The views of a scene show one set of named points, each view turned or mirrored, and shifted as a whole, with a little noise and some points left out.
In the rows, zero is written as 128.

Scene 1
View 1
(4): [172  46 110 166 112 161 177 179]
(299): [150  78 129 169 152 113 121 139]
(284): [134 112 163 157 126  95 159 159]
(44): [160  64 117 176 154 137 126 148]
(276): [134 111 153 145 143  59 120 101]
(308): [143 101 153 170 137 118 155 177]
(80): [122 131 172 154 149  50 114 111]
(35): [141 105 152 162 134 104 150 157]
(277): [127 119 160 159 168  62  96 106]
(185): [142  99 146 151 135  85 127 119]
(82): [157  70 123 163 136 124 142 145]
(124): [129 122 167 161 143  83 137 149]
(63): [125 113 156 165 173  64  89 105]
(287): [135 112 162 164 148  90 129 146]
(141): [123 137 176 117  87  26 173  95]
(208): [146  94 139 137 108  79 154 115]
(193): [135 111 155 135 117  58 145 105]
(58): [118 144 181 119  94  20 164  94]
(14): [112 158 194 159 148  56 134 145]
(226): [119 134 174 155 142  53 128 123]
(32): [155  74 125 154 123 110 147 136]
View 2
(14): [231 142 177 177 127 133 152 133]
(80): [194 159 155 183 123 102 144 141]
(124): [200 133 169 149 128 119 133 126]
(208): [172 136 141 116 147  83 123 157]
(226): [205 152 160 171 131 110 147 141]
(82): [153 120 157 100 130  95  92 109]
(4): [148  89 166  38 143 104  70 103]
(32): [157 128 150 100 135  87 102 126]
(287): [186 132 166 142 122 113 120 112]
(58): [219 157 134 162 167  92 170 202]
(308): [198 119 171 113 138 120 116 125]
(276): [176 159 145 169 128  87 136 140]
(193): [182 149 140 146 145  82 138 163]
(277): [175 163 153 191 105  96 133 119]
(44): [139 119 162 102 110  94  84  87]
(63): [170 154 163 180 100 104 122  96]
(299): [137 135 147 118 123  77  97 114]
(185): [165 143 149 142 128  89 120 128]
View 3
(277): [123 157 111 150 103  96  78  97]
(44): [ 81 120 119 101 117 176  81 117]
(4): [ 85  80 126  54 141 207 107 140]
(299): [ 94 128 118 112 115 153  81 116]
(208): [138 121 129 100 130 122 139  94]
(284): [129 109 117  94 134 112 106 148]
(82): [ 96 114 119  97 126 170  95 119]
(226): [144 142 114 131 119  73 100 122]
(141): [170 126 125 111 132  68 145 108]
(14): [151 136 106 131 120  51  86 155]
(124): [130 128 112 114 123  97  92 138]
(185): [121 136 119 119 119 123 103 101]
(276): [135 151 120 135 114  96 107  88]
(58): [186 134 125 119 132  44 161  99]
(32): [108 115 125  96 125 157 112 106]
(35): [118 116 117 101 128 128  95 142]
(80): [140 152 116 142 109  75  97 106]
(308): [125 107 117  97 132 119  97 150]
(63): [118 161 111 153 103  96  76  97]
View 4
(141): [ 81 110  96 129 135 111  98 158]
(284): [116  75 119 105 110 114  99 107]
(82): [140 110 144  82  81 117 131  79]
(308): [127  69 124 105 104 119 105  98]
(287): [125  84 143 115 109 145 117 115]
(193): [ 97 123 116 116 121 121 116 151]
(226): [102  91 132 138 129 150 107 153]
(14): [100  57 130 145 134 156  94 149]
(32): [143 118 142  75  77 113 136  75]
(44): [151 110 159  80  73 134 139  71]
(58): [ 69 118  86 137 151 110  96 183]
(299): [139 106 157  97  86 143 134  93]
(276): [106 125 134 120 118 145 128 149]
(35): [128  80 131 105 103 127 110  97]
(63): [120 112 163 134 112 177 134 149]

In a view up to two points have been moved. Name them for each view, in the order of its rows, or write none.
view 1 | (308), (141)
view 2 | (63), (299)
view 3 | none
view 4 | (32)

Scene 2
View 1
(167): [ 87 155 166 137 120 120 133 159]
(213): [109 101 109 206 187 132 163 207]
(54): [118 152 174 134 142 119 108 114]
(176): [100 144 153 190 147 128 148 123]
(102): [156 110 133 148 202 117 101 149]
(151): [ 79 141 139 211 142 135 172 152]
(222): [105 121 126 190 167 129 153 180]
(27): [111 144 155 149 148 122 126 140]
(61): [ 89 144 138 218 151 133 167 129]
(220): [149 128 145 171 194 122 111 102]
(202): [ 75 141 134 223 144 136 182 153]
(156): [139 133 159 109 165 114  95 150]
(178): [131 118 137 133 169 119 120 187]
View 2
(167): [121 157  85 130  46 162 118  61]
(54): [166 130 100 151  63 162  68  95]
(61): [154 167  91  75  56 203 124  96]
(222): [122 177  66  89  82 163 137  94]
(151): [139 173  90  77  48 200 138  81]
(102): [149 161  63 130 127 124  97 133]
(202): [140 179  88  66  48 207 148  78]
(156): [148 138  82 169  94 120  77 104]
(220): [183 148  82 111 111 159  83 144]
(213): [110 198  53  75  96 159 162 101]
(176): [161 156  95 101  62 189 104  96]
View 3
(202): [ 96 129  76 128 117 102  77 130]
(27): [128 123 153  90 118 149  96 101]
(54): [111 124 178  88 121 167 101  85]
(167): [138 113 120  78 114 118  92  99]
(213): [175 144  79 125 111 129  80 173]
(61): [ 83 133 102 129 118 125  80 130]
(222): [149 134  99 112 118 131  79 142]
(102): [173 147 160 117 118 194  97 147]
(151): [126 127  69 116 113  95  75 142]
(178): [213 128 153  74 114 168  99 127]
(220): [113 150 168 134 120 199  95 132]
View 4
(27): [128 152 122 181  96 119  95 139]
(61): [127 125 128 104  94 121  86 109]
(54): [126 129 121 216  97 115  94 134]
(156): [136 189 115 252 108 130 126 161]
(167): [128 183 124 157  67 118  85 135]
(222): [136 178 125 112 104 137 120 131]
(178): [137 194 118 179 113 139 133 152]
(102): [144 141 119 181 178 155 172 150]
(151): [128 149 125  97  81 120  82 119]
(176): [125 128 126 140  92 122  89 119]
(213): [134 196 126  85 118 148 142 138]

In a view up to two points have been moved. Name them for each view, in the order of its rows, or write none.
view 1 | (167)
view 2 | none
view 3 | (151), (178)
view 4 | (156), (102)
